Points on a hilly landscape, in no order, each with its height.
A ball rolls from a point to whichever of its 2 nearest points has the largest drop for the distance, and stops where none of them is lower. Distance is the straight distance between rows; heights are no part of it.
teb (h 66.1): 29.0; -11.6; 28.2; -14.5; 4.4; -16.0; 12.3; -12.7; 32.3; 21.4; 3.7; 7.8; -20.1; -14.9; 18.1; 9.7; -29.5; 19.1; -9.6; -11.3; -24.8; 18.6; 22.9; 18.0; -16.8; -29.6; -8.0; 13.4; 6.0
Popa (h 65.0): -2.7; -25.3; 7.4; -22.5; 30.2; 15.5; 36.5; 34.2; -48.1; -20.8; 6.3; -7.0; 32.3; 10.6; 14.6; -10.8; 13.4; -9.0; 21.1; -17.3; -2.1; 41.8; -0.9; 7.5; -18.9; -20.6; -17.5; -9.2; -44.7
zug (h 71.5): 10.9; 6.1; 11.1; 25.5; 32.1; 16.3; 24.9; 38.7; -50.4; -5.5; 28.7; -44.6; 38.2; -10.4; 0.2; -20.0; 17.1; -13.7; 16.7; -8.8; 1.3; -5.9; -1.2; -14.2; -8.4; 17.5; 2.9; -21.9; -56.6
boz (h 87.6): 23.3; 22.4; 46.6; 10.4; 29.5; -14.1; 12.4; -11.1; 8.9; 18.6; 26.4; -20.4; 13.2; -31.5; 7.0; 7.5; -22.2; -14.6; -28.8; -3.8; -36.3; -15.9; 4.0; 6.0; 10.0; 10.7; 1.3; -10.6; 15.6
gapif (h 26.5): 28.3; -27.6; -5.2; -11.0; -15.7; -13.2; 18.0; -31.6; 73.1; -2.4; -7.8; 26.7; -47.0; -13.9; 6.2; 31.3; 12.4; 45.3; -20.6; 3.2; 20.0; -3.4; -5.4; 6.4; -24.6; -15.4; -34.6; 26.3; 22.9
kib (h 82.3): 28.6; 11.8; -18.7; 13.7; -28.3; -12.0; -22.4; -8.7; 74.3; 4.5; -17.3; 5.6; -13.2; 0.5; -35.3; -12.4; -3.7; -9.9; -17.7; 38.9; 7.7; -4.7; 0.9; 13.0; 12.1; 10.0; -5.7; 8.5; 35.0
ner (h 20.8): 51.4; 0.8; 12.7; 20.5; -8.1; -19.8; 9.6; -13.9; 26.7; 10.4; 19.9; 2.6; -27.8; -25.6; 2.5; 10.7; -15.1; 14.4; -38.2; -8.6; -55.0; -27.8; 4.6; 17.3; -4.9; -1.1; -21.5; 1.0; 26.3
Nok (h 24.1): 48.2; -7.3; 16.1; 36.9; -6.0; -10.2; -13.1; -6.1; 1.2; 15.3; 17.1; 7.3; -29.5; -10.0; -16.8; 26.7; -12.2; 17.1; -31.8; 1.0; -63.6; -39.9; -8.0; 12.2; 0.5; 32.0; -20.7; -23.0; 40.6
vovap (h 58.5): -9.6; -2.1; -33.6; -10.0; -12.0; 18.9; 11.8; 43.0; -43.7; -14.3; -13.9; -21.8; 19.8; 16.6; 4.5; -32.4; -1.6; -2.6; 30.2; -13.6; 10.4; 16.4; -4.3; -4.9; -7.3; 2.6; 19.4; 4.8; -31.5
kire (h 42.0): -11.2; 6.7; -46.9; 2.2; -39.2; 15.8; -46.1; 8.3; -17.7; -15.9; -25.4; -12.8; -17.1; 34.4; -26.0; -15.8; 3.8; -7.7; 38.5; 34.9; 15.8; -18.5; -9.7; -23.2; 5.7; 28.7; 16.2; -16.9; 5.7
kezo (h 41.1): -29.5; -7.2; -26.1; -20.0; -62.5; 14.1; -47.6; -1.3; -5.3; -26.4; -34.0; -2.8; -32.9; 32.1; -11.7; -9.2; 20.9; 11.3; 50.9; 29.2; 8.1; -13.4; -4.7; -33.4; 4.6; 7.0; 11.2; -24.3; 14.7
Nud (h 69.6): -12.0; 10.9; -42.4; 5.8; 2.5; 15.5; 14.3; 15.0; -30.7; 7.7; -8.1; -14.7; 25.2; 16.5; -15.8; -26.9; -24.9; -23.1; 2.6; -17.9; 18.2; 44.9; -20.1; 5.7; 27.8; -1.1; 21.7; 35.1; -17.4
rovib (h 36.7): 7.4; -28.7; 1.6; -22.8; -32.1; -3.5; -8.9; -32.5; 88.6; -7.7; -26.8; 24.7; -42.3; -4.9; 9.0; 24.3; 33.6; 45.1; 3.5; 13.1; 32.9; 18.8; -0.6; -11.0; -45.9; -21.6; -24.4; 22.2; 32.8
tolat (h 17.3): 42.8; -22.1; 5.6; 0.7; -10.0; -15.7; 10.4; -30.3; 52.8; -10.8; 9.7; 22.3; -39.5; -4.9; -1.5; 22.1; 19.7; 30.9; -29.9; 17.4; -15.2; -29.5; -7.5; 1.5; -21.6; -11.0; -49.4; 3.7; 20.2
rivam (h 54.2): -33.8; 0.0; 60.4; -7.1; 25.3; -13.4; -26.2; -0.6; 37.0; -1.0; -18.0; 5.2; 41.4; -9.4; 26.4; 10.7; -7.2; -25.4; 21.9; 3.0; 42.9; 20.5; 44.9; -7.8; -19.7; -5.8; -9.1; -14.4; -28.0
lelan (h 74.4): -13.2; 20.0; -41.1; -2.1; 16.2; 16.6; 20.2; 4.9; -16.7; 3.1; 3.8; -29.6; 44.2; 8.6; -35.1; -16.9; -5.1; -50.1; -12.8; 3.4; 32.1; 32.4; -15.5; -3.3; 12.0; 13.5; 23.0; 30.1; -7.5
biz (h 84.7): -11.4; 6.8; -14.6; -1.2; -28.0; 7.2; -38.5; 1.8; 70.2; -14.4; -36.8; 4.3; -0.8; 10.7; -27.9; -18.9; 18.8; -21.1; 4.5; 34.1; 14.4; 8.2; 10.3; 4.1; 5.4; 13.0; 10.7; -6.6; 32.0
peves (h 14.8): 22.6; -25.1; -6.6; 11.5; -5.3; -12.9; 17.0; -22.9; 14.7; 14.5; 18.7; 12.1; -41.0; -18.2; 20.8; 23.4; -13.0; 26.3; -37.4; -29.7; -31.3; -22.3; -13.6; 21.1; 6.9; -12.6; -20.0; 17.6; 25.3
kole (h 48.8): -39.3; -10.9; -23.2; -23.2; -12.5; 33.3; 7.8; 44.3; -32.4; -30.9; -24.9; -16.2; 32.1; 12.4; 13.1; -33.8; 7.6; -3.0; 48.7; -12.4; 20.0; 43.4; 17.7; -13.0; -24.4; -11.7; 21.1; 5.5; -37.2
kilup (h 66.5): -29.9; -20.6; -53.0; -16.7; -8.7; 10.1; 29.4; 33.7; -59.1; -22.3; -9.4; -14.3; 18.1; 21.9; -11.4; -20.2; 1.2; -0.8; 22.3; -25.3; 17.5; 28.1; -32.2; 5.8; -1.8; -18.7; 10.9; 14.8; -37.2
beke (h 46.9): -33.4; -7.6; -24.0; -28.8; -18.7; 14.7; -2.7; 2.3; 14.9; -8.6; -18.6; 29.9; -14.3; 12.3; 1.7; -7.9; 20.3; 4.4; 7.7; 8.7; 31.9; 35.3; 4.2; 1.8; 9.1; -13.0; 4.0; 22.4; 28.2
Zuk (h 28.9): 15.7; 1.3; -47.3; 42.5; -9.5; -12.5; -11.9; -23.2; -46.4; 16.6; 17.6; -0.1; -26.7; 9.2; -25.7; 12.5; -7.6; 3.9; -14.0; -2.9; -18.1; -44.8; -34.9; 1.0; 23.2; 24.5; 6.5; -9.7; 16.5
vubu (h 69.0): 25.8; 17.2; 1.2; 38.7; 15.6; 17.3; 9.1; 35.4; -65.3; 1.4; 25.6; -52.9; 22.4; 1.1; -12.6; -11.8; 0.7; -1.5; 13.4; -1.6; -10.5; -37.0; -8.7; -23.5; -1.6; 42.6; 24.5; -19.9; -40.4
Dula (h 28.5): -57.2; -25.0; -27.3; -26.9; -49.0; 18.6; -15.7; -17.5; -17.1; -16.9; -19.9; 27.4; -34.8; 24.2; 12.1; 16.0; 47.1; 34.7; 47.2; 15.2; 28.2; -51.0; -9.5; -29.7; 4.9; -8.7; -18.0; -19.0; -0.9
Bofi (h 37.4): -1.4; 35.6; -11.9; 29.0; -8.0; 5.0; -49.9; 1.7; 28.8; 10.4; -17.9; -23.7; 19.8; 12.5; -39.8; -23.3; -11.8; -31.1; 19.1; 26.8; 19.8; -0.3; 9.1; -16.6; 31.0; 36.4; 21.0; -10.8; -3.5
pame (h 79.6): 29.7; 24.3; -15.1; 22.3; -2.5; -3.9; 3.8; -12.6; 8.5; 14.7; 11.5; -12.4; -11.7; -11.0; -10.9; -6.8; -33.3; -14.0; -39.3; -4.6; -16.4; 8.9; -11.6; 13.9; 37.1; 0.9; 15.0; 31.5; 28.1
Vuk (h 66.9): 15.2; 19.1; -14.0; 30.8; 10.0; 17.3; -8.6; 20.7; -53.5; 12.7; 11.7; -39.5; 13.9; -2.3; -11.5; -23.3; -16.3; -10.3; 14.4; -3.2; -5.1; -3.8; -11.7; -7.9; 18.6; 28.1; 26.5; -9.7; -26.4
dilal (h 45.7): -32.2; -4.6; -47.9; -12.8; -21.8; 9.4; 1.8; 2.6; -1.9; 2.7; -23.3; 18.7; -7.0; 20.2; -8.4; -14.2; -1.0; -3.2; -0.9; -12.3; 32.6; 37.3; -14.9; 7.1; 24.3; -8.9; 10.0; 43.8; 15.6
tusa (h 44.8): -13.3; -1.1; 62.8; -12.1; 36.0; -29.8; -7.2; -9.6; 55.7; 8.7; 0.2; 1.7; 29.1; -6.5; 28.6; 20.6; -6.6; -14.7; 1.5; 12.4; 18.6; 17.6; 48.5; 4.6; -35.1; -32.1; -2.1; -10.1; -25.8
rodab (h 79.5): 8.0; 34.5; 39.2; 42.5; 20.8; -12.0; -15.5; 0.1; -0.6; 28.5; 11.7; -20.1; 28.6; -30.1; -5.6; -0.8; -39.9; -18.6; -8.7; -19.7; 2.8; -4.7; 4.2; -3.5; 35.2; 20.2; 13.2; -1.9; -20.6
Fem (h 80.8): -2.9; 30.1; 49.7; 20.7; 38.2; -14.7; 19.5; 1.5; -3.1; 24.2; 25.2; -21.8; 44.5; -37.3; 4.6; -0.4; -30.7; -35.6; -25.6; -24.3; 15.2; 10.0; -4.9; -7.2; 19.6; 0.9; 18.6; 15.2; -25.0
Zofov (h 61.2): -21.3; 6.4; 40.6; -26.6; 2.3; 2.4; -17.3; 1.3; 38.3; 6.5; -25.3; 14.5; 26.3; -4.0; 16.7; -11.4; -5.5; -17.6; 17.4; -2.8; 28.7; 50.3; 39.6; 3.6; -7.6; -7.9; 7.1; 6.8; -11.2
togad (h 39.6): 11.3; 23.4; -36.8; 31.6; -23.6; 9.8; -43.4; -2.0; -14.9; 3.8; -11.1; -30.4; 4.7; 34.2; -47.8; -13.0; -16.9; -10.4; 26.0; 35.4; 11.7; -18.8; -8.9; -13.4; 18.9; 41.9; 22.8; -9.4; -4.5
lekug (h 32.1): 5.2; 1.2; -42.7; 11.9; 5.8; -2.8; -1.1; -12.2; -24.6; 2.0; 16.3; 20.5; -23.6; 9.7; -5.3; 8.3; 8.2; -7.5; -20.2; 3.2; -2.1; -25.3; -24.7; -2.1; 35.1; 12.0; 0.2; 0.6; 10.9
kidet (h 74.1): 8.7; -0.4; 52.4; -16.7; -5.5; -14.1; -13.5; 4.7; 47.6; 26.5; -7.1; 13.3; -6.2; -17.0; 26.1; -8.3; -35.4; 17.3; 11.0; -8.6; -4.0; 44.6; 34.5; 21.6; 2.2; -25.9; 1.6; 17.6; 0.8
suro (h 34.8): -41.2; -6.2; -5.3; -31.0; 0.5; 24.5; 7.5; 26.0; -10.9; -21.6; -33.3; 4.6; 26.9; 6.6; 12.6; -23.3; 8.0; -23.1; 22.4; -10.7; 24.8; 61.1; 11.7; 1.1; -14.5; -2.6; 15.9; 15.7; -15.0
danu (h 40.9): -6.0; -9.0; -19.4; -5.9; 0.0; -2.5; 31.0; -12.3; -22.0; 3.5; 9.8; 22.3; 1.0; 0.6; -4.9; -2.7; -14.4; -9.4; -34.0; -27.1; 4.1; 29.4; -38.0; 22.3; 21.3; -30.2; 4.3; 37.8; 14.6
zivur (h 73.9): -4.4; 13.4; -0.1; 10.1; 20.0; 2.0; 7.8; 38.0; -31.4; -13.5; 9.8; -41.7; 44.9; -3.7; -2.1; -19.0; 34.8; -2.3; 17.1; 14.5; 26.3; -10.3; 14.3; -30.9; -17.6; 31.8; 17.5; -21.2; -66.5
pomib (h 54.0): 19.9; 2.0; 61.3; 16.7; 34.5; -8.3; -16.2; 12.4; -22.3; 22.9; 11.6; -5.0; 0.2; -9.6; 22.4; 1.3; -23.8; -0.4; 19.1; -19.5; -38.0; -4.1; 18.2; 11.1; 6.4; -5.6; -13.2; -30.4; -19.1
zila (h 76.9): 11.1; 24.9; -15.2; 10.0; 35.2; 16.5; 21.8; 0.6; -22.2; 0.3; 23.2; -25.6; 38.3; -8.4; -20.7; -11.8; -3.4; -36.3; -16.0; 14.5; 17.4; 8.0; -14.4; -6.2; 18.8; 17.0; 22.2; 16.5; -5.3
Pil (h 55.9): -23.3; -15.3; 7.6; -33.7; 30.6; 16.7; 8.2; 28.4; -27.4; -23.1; -3.2; -7.6; 24.3; 18.4; 19.4; -8.6; 31.1; -10.4; 24.5; 17.5; 9.0; 25.5; 15.4; -1.3; -31.3; -10.7; -4.3; -18.3; -27.9
lotor (h 32.7): -0.3; -0.4; 63.9; -1.4; 15.2; -33.6; -14.0; -13.5; 88.6; -9.4; 6.4; 3.0; 21.3; 3.8; 10.9; 35.8; -2.7; -9.6; 3.1; 32.1; 17.8; 3.0; 48.7; 10.8; -51.0; -25.1; -18.3; 1.9; -17.1
zuz (h 83.2): -8.5; 26.2; 65.1; -3.4; 27.0; -14.9; 20.2; -2.9; 24.2; 23.1; 14.0; -9.2; 39.0; -18.4; 15.6; 2.0; -44.9; -25.4; -32.8; -15.9; 14.2; 18.9; 15.7; 9.1; 5.9; -19.8; 6.3; 25.6; -15.5
Tig (h 35.8): -5.6; 7.7; -45.6; 4.3; 6.9; 2.0; 12.2; -11.8; -31.8; 5.0; 13.2; 19.5; -14.6; 10.5; -15.1; -5.0; -5.2; -19.0; -23.0; -10.8; 10.4; 4.2; -33.4; 10.4; 23.9; -2.3; 14.0; 30.2; 15.8
vuz (h 79.8): 2.9; -4.0; 32.7; -16.9; -23.4; 3.2; -37.5; 4.3; 31.1; 18.2; -28.8; 17.6; -22.8; -5.9; 19.4; -13.8; -17.6; 29.6; 46.8; 0.8; 1.1; 42.9; 33.2; 6.0; -4.9; -18.1; 18.7; 10.1; 9.5
tuti (h 36.1): -48.6; -6.3; -39.0; -24.2; -28.4; 11.0; -12.5; -10.6; -1.3; -40.7; -17.5; 15.0; -21.4; 27.3; -2.7; 8.4; 59.7; 9.8; 17.9; 32.7; 27.1; -32.7; -0.6; -27.6; -4.6; 6.2; -9.9; -18.3; 17.8
gelum (h 45.8): 19.2; 11.2; 38.3; 36.1; 1.6; 0.5; -36.8; 37.0; -30.7; 17.7; -1.5; -32.1; 23.9; 4.9; -9.9; -5.5; -8.4; 8.3; 30.0; 4.4; -1.0; -41.8; 0.6; -18.8; 1.4; 46.6; -1.7; -43.9; -37.9
bopil (h 48.3): 19.7; -15.0; 11.2; -33.8; -20.3; -5.2; -4.6; -17.1; 91.3; -8.7; -18.7; 17.8; -22.8; 3.8; 3.4; 0.8; 4.9; 15.1; -8.4; 27.3; 12.3; 26.7; 17.0; 5.3; -37.1; -16.2; -19.7; 24.5; 24.4
fid (h 45.9): 15.5; -13.1; 1.8; 6.1; -6.9; 1.9; -10.9; 0.6; -56.7; 0.1; 22.0; 7.6; -20.5; 23.7; -2.2; 12.6; 26.1; 27.8; 3.8; 10.1; -20.9; -47.4; -11.6; -18.4; 0.6; 22.8; -24.8; -51.5; -9.5
nakof (h 41.2): -31.4; 1.4; -41.6; -30.8; -2.7; 12.1; -0.8; 8.6; -10.4; -43.8; -7.4; 6.2; 1.3; 27.0; -6.5; -7.5; 60.7; -10.6; 10.4; 35.7; 29.6; -14.6; 1.4; -26.4; -15.7; 17.6; -7.1; -25.4; 1.3
tipek (h 60.2): -13.7; -18.6; -22.9; 8.0; 6.6; -1.4; 14.6; -24.9; 19.7; -10.8; 18.7; 38.8; -31.8; 6.7; -8.0; 26.8; 42.5; 23.0; -30.3; 18.2; 8.8; -57.4; -3.2; 7.1; -3.9; -1.0; -30.2; -10.7; 16.5
zude (h 27.0): -1.2; -7.0; -36.0; 24.6; 24.0; -2.0; 23.2; -8.4; -71.7; 5.7; 20.3; -2.8; -2.0; -14.6; 0.7; 16.0; -6.5; -3.9; -13.3; -53.5; -54.9; -31.6; -49.5; 18.5; 28.4; 3.3; 0.3; -3.8; 2.9
movo (h 7.5): 33.3; -7.9; 17.9; -14.5; 13.0; -21.5; 17.2; -22.3; 53.1; -15.5; 16.7; 12.4; -6.9; -0.2; -3.5; 24.6; 17.8; 2.5; -31.0; 38.8; -8.9; -12.8; 18.7; 5.5; -34.5; -22.6; -32.2; -5.1; 26.0
lop (h 15.9): -43.5; -13.6; -4.4; -52.4; -3.1; 21.9; 5.6; 10.3; -0.9; -28.7; -29.0; 30.6; 36.8; 16.8; 13.4; -9.1; 27.4; -25.3; 8.8; -1.0; 36.7; 60.6; 25.6; -5.9; -35.0; -8.5; 17.8; 10.2; 15.1
Vomi (h 41.5): -6.6; 11.7; 22.0; 35.3; -5.5; -3.3; -27.0; 53.1; -33.6; 10.6; -12.5; -35.7; 22.5; -10.9; 3.0; -26.0; -16.6; 3.4; 46.5; -14.8; 8.7; -21.5; 10.1; -30.3; 1.2; 25.3; 4.9; -29.3; -63.8
laki (h 57.6): 22.5; 3.7; 31.4; 16.5; 10.8; 5.7; -8.5; 13.0; -25.3; 29.7; 7.5; -8.0; -9.4; -18.1; 15.4; -11.1; -30.2; 6.1; 4.4; -16.6; -35.1; 2.0; 12.2; 12.5; 24.8; 5.4; 2.7; -3.6; -6.0
dodi (h 61.3): 13.3; -2.0; -7.6; 3.7; 12.6; 8.5; 1.4; 19.1; -49.8; 22.1; 8.5; -13.6; -13.0; -4.5; 13.3; -16.8; -37.3; -6.1; 17.4; -26.0; -22.7; 13.1; -14.8; 15.2; 19.6; -12.7; 11.3; -4.4; -21.0
kune (h 33.6): 7.3; -16.1; -17.7; 25.2; 2.1; -0.4; -6.7; 3.9; -78.2; 9.2; 22.1; 4.8; -21.3; -1.5; 12.6; 12.7; 1.5; 20.7; 0.0; -45.9; -64.8; -42.3; -35.5; 10.6; 14.7; 15.9; -4.0; -24.1; 8.5
Rek (h 35.5): -36.9; -21.6; -2.7; -40.3; -9.3; 8.3; 5.9; -4.1; 23.9; -17.9; -17.8; 35.9; 3.5; 11.7; 15.3; 8.5; 30.5; -2.6; -1.0; 4.8; 23.4; 52.9; 19.5; 2.3; -23.7; -17.9; -2.0; 12.9; 23.8
Sifu (h 88.4): 42.0; 32.2; 53.2; 15.8; 33.4; -9.0; 27.1; -17.3; 1.3; 12.4; 37.4; -26.1; 25.3; -43.5; -5.3; 22.5; -6.6; -19.7; -32.2; -0.6; -57.8; -37.6; -10.3; 8.6; -6.7; 28.5; 17.3; -10.4; 30.1
vefi (h 14.7): 18.3; -7.1; 14.7; -5.9; 33.5; -13.4; 50.6; -21.0; -5.2; 1.8; 35.3; 10.0; 2.1; -26.2; 15.6; 26.4; -7.9; -5.8; -50.8; -21.1; -52.8; -14.6; -21.3; 26.5; -13.3; -24.6; -9.6; 2.8; 19.6
Baran (h 49.8): -21.6; -33.8; -1.7; -30.5; 0.7; 5.5; 13.1; -22.2; 29.2; -8.8; -10.0; 42.6; -16.9; 14.7; 21.1; 30.0; 38.9; 31.1; -3.5; 14.0; 24.5; 25.6; 16.5; 6.2; -23.0; -36.1; -17.7; 17.1; 17.1
miro (h 35.7): -22.5; 10.0; 10.1; 18.4; -4.6; 5.6; -28.9; 37.8; -10.8; 4.9; -28.8; -35.7; 21.8; -4.8; 6.9; -28.7; -21.3; -10.0; 47.8; -17.2; 29.9; 16.1; 20.3; -19.1; 11.9; 19.6; 13.4; -2.8; -53.8
fite (h 78.5): 13.3; 39.9; 10.3; 29.6; 16.6; 5.3; 2.5; -9.6; -0.7; 27.4; 6.3; -26.0; 13.6; -16.7; -10.2; -11.0; -41.4; -31.7; -9.3; -6.5; -10.6; 13.1; -0.6; 6.2; 37.5; 6.6; 22.8; 20.1; 3.5
Beni (h 26.7): 34.9; 5.3; -17.4; 45.1; -15.2; -11.2; -19.3; -21.2; -27.5; 20.4; 18.0; 4.5; -22.9; 3.4; -22.9; 18.9; -19.9; 14.0; -17.5; 1.2; -49.3; -44.2; -19.1; 9.4; 17.8; 30.9; -0.4; -16.4; 36.6
siz (h 51.6): 2.4; 0.5; -24.0; 11.4; 4.6; -6.2; -7.4; -8.7; -46.1; -12.8; 27.4; 18.6; -27.5; 22.0; -10.0; 18.7; 39.6; 11.0; -19.6; 28.1; -14.3; -67.1; -28.7; -14.1; 10.7; 32.1; -15.4; -35.7; 3.4
kovo (h 47.3): -40.6; -23.0; -32.6; -34.7; 4.9; 9.0; 14.8; 16.3; -35.9; -40.4; -3.4; 5.7; 9.0; 20.6; 14.4; -5.9; 45.4; -11.7; 11.3; 21.6; 15.8; 4.9; -1.2; -17.0; -19.7; -0.4; -10.0; -14.5; -21.1
desa (h 34.2): -28.8; 36.9; -30.0; 11.2; -33.6; 13.7; -45.7; 12.1; 16.7; -0.2; -42.9; -33.4; 20.9; 15.9; -24.0; -27.0; -20.2; -26.1; 39.2; 6.9; 30.9; 12.1; 16.6; -17.7; 13.6; 32.7; 33.8; -3.6; -15.0
kige (h 4.0): 10.5; -28.2; -4.5; -8.1; 14.9; -18.7; 36.6; -27.7; 1.7; 0.1; 27.7; 20.6; -17.3; -24.8; 26.9; 33.4; -6.2; 26.3; -46.2; -44.6; -47.9; -30.8; -24.0; 29.7; -9.5; -29.6; -18.5; 12.8; 20.3
mava (h 59.4): 33.7; -2.0; 18.8; -11.9; -6.6; -20.7; 38.1; -20.1; 34.7; 13.8; 11.2; 5.1; -25.9; -32.5; 11.8; 6.7; -35.0; 20.4; -48.6; -27.7; -29.6; 7.0; 1.3; 18.3; -29.6; -31.3; -11.5; 40.7; 27.7
lokir (h 34.5): -58.2; -16.6; -10.5; -20.7; -54.5; 19.7; -20.6; -30.9; 15.2; -20.0; -27.4; 26.2; -39.4; 8.0; 10.6; 13.5; 56.9; 59.3; 48.2; 8.1; 30.4; -16.4; -7.6; -24.7; -3.5; -17.9; -2.4; -13.9; 18.3
Fegiv (h 49.5): 20.1; 3.4; 61.2; 27.0; 21.9; -9.2; -32.9; 17.8; -20.5; 19.5; 0.2; -10.1; 12.4; -4.3; 4.9; 4.7; -11.2; 3.8; 26.8; -1.1; -14.2; -28.4; 19.1; -9.5; 9.3; 24.1; -18.6; -57.3; -28.3
ziger (h 59.6): -10.8; -19.9; -14.5; -20.1; 3.8; -13.9; 7.0; -30.5; 40.2; -17.6; 6.5; 36.3; -24.2; 9.0; 4.9; 23.1; 51.9; 27.3; -19.9; 29.2; 14.5; -16.6; 8.2; 1.1; -17.3; -24.3; -33.0; -2.9; 16.2
vev (h 26.4): -39.2; 20.4; 1.9; 7.4; -16.8; 10.7; -45.0; 30.9; 22.9; -5.6; -50.1; -16.4; 27.1; -4.2; 1.5; -34.5; -11.6; -20.2; 41.1; -8.3; 40.5; 23.3; 32.0; -22.4; 14.6; 13.8; 21.9; 7.8; -25.7
rogik (h 20.5): 8.6; 0.2; 0.3; 4.5; 35.9; -2.2; 45.6; -18.0; -38.7; 7.6; 31.4; -4.3; 18.8; -33.2; 14.6; 19.7; -14.1; -17.8; -40.6; -40.3; -57.5; -8.8; -39.2; 17.7; 13.2; -5.5; 18.3; 5.7; 33.7
Geri (h 48.2): 5.8; -6.7; -6.4; -24.5; -3.3; -4.6; 28.5; -2.6; 16.9; 6.0; 9.3; 28.9; -18.9; -3.5; -2.2; -1.1; -18.1; -2.3; -43.3; -8.7; 10.8; 30.4; -2.6; 19.9; 11.1; -34.8; -3.5; 41.3; 26.6
Sumut (h 73.0): -10.1; -32.2; -8.2; -20.8; 14.2; 8.3; 40.5; 32.3; -65.2; -15.2; 1.8; 5.0; 22.6; 8.3; -2.1; -12.2; -4.4; 0.4; 18.4; -38.1; -3.4; 26.9; -30.7; 15.1; -4.6; -29.7; -6.8; -0.5; -40.2
zano (h 19.0): 35.0; 3.0; 47.8; -18.8; 11.5; -29.8; 12.9; -24.4; 78.3; -7.4; 9.5; 3.9; -1.7; 7.6; 2.3; 20.3; 4.1; 4.1; -16.7; 32.0; 4.2; 5.4; 37.9; 18.2; -53.1; -27.3; -25.6; 9.9; 2.5
funo (h 39.9): 18.3; -4.8; -9.5; 22.2; -7.5; -1.6; -13.7; 13.3; -74.1; 3.2; 16.7; -7.4; -23.8; 13.1; 5.2; 22.1; 5.8; 25.9; 2.6; -3.5; -51.8; -60.4; -20.3; -5.2; 14.0; 28.5; -10.5; -49.8; 5.0
sima (h 85.8): 21.7; 21.4; 59.3; -1.4; 28.6; -20.0; 11.4; -10.3; 42.2; 20.5; 14.1; -10.4; 24.5; -30.0; 5.4; -2.0; -29.5; -14.8; -14.5; -4.0; 2.3; 5.7; 20.6; 3.8; 0.0; -15.0; -0.4; -0.5; -1.4
betu (h 51.2): -1.6; 1.8; 18.3; -32.2; -7.4; 0.2; -10.8; -3.4; 69.1; -1.1; -25.8; 20.6; 4.8; 0.1; 2.7; -11.2; -0.5; 1.3; 7.8; 17.3; 19.7; 43.7; 31.0; 15.1; -16.8; -19.9; 6.9; 15.4; 24.7
nug (h 64.6): 8.3; 12.4; -28.7; 21.7; -0.2; 15.6; -6.1; 15.6; -46.1; 20.7; -6.6; -28.5; -1.7; 6.1; -2.5; -29.3; -43.9; -7.6; 16.5; -15.5; -6.6; 18.8; -9.8; -0.3; 30.7; 5.8; 25.5; 13.8; -28.2
vud (h 38.1): -53.9; -12.9; -14.3; -34.4; -68.8; 27.9; -28.8; -15.3; -9.9; -35.0; -40.7; 8.5; -36.3; 14.7; 7.9; 2.9; 37.9; 31.4; 73.0; 1.5; 18.5; 1.2; -2.2; -34.6; -7.2; -10.4; 14.0; -26.1; 10.2
Medus (h 80.7): 35.9; 25.6; -24.8; 19.2; -14.4; -12.6; 0.0; -20.9; 47.0; 15.5; 3.3; -1.1; -6.1; -3.0; -31.3; -13.2; -25.8; -12.2; -33.5; 17.7; -5.4; -0.1; -2.4; 7.7; 23.7; 6.0; 5.1; 27.4; 36.4
Rilad (h 56.0): 18.3; -12.1; -10.7; 13.8; 12.7; -14.2; 12.2; -21.5; -10.2; -1.6; 24.8; 28.9; -26.9; 1.6; -12.3; 23.8; 34.5; 16.8; -41.4; 19.3; -22.3; -54.5; -18.5; 3.7; 2.6; 18.9; -25.8; -30.4; 26.6
Fazet (h 54.3): 9.1; -11.4; -11.4; -13.6; -6.9; -13.4; 47.7; -23.0; 27.7; 1.2; 12.9; 20.1; -28.7; -20.2; 1.8; 14.6; -17.1; 20.7; -60.4; -20.7; 9.3; 3.5; -18.6; 18.2; -4.8; -35.8; -16.1; 50.6; 24.9

Where does a ball stop that starts at each point below?
boz => fite
siz => kige
dodi => vev
Sumut => Dula
teb => kige
vuz => movo
lekug => kige
Zofov => movo
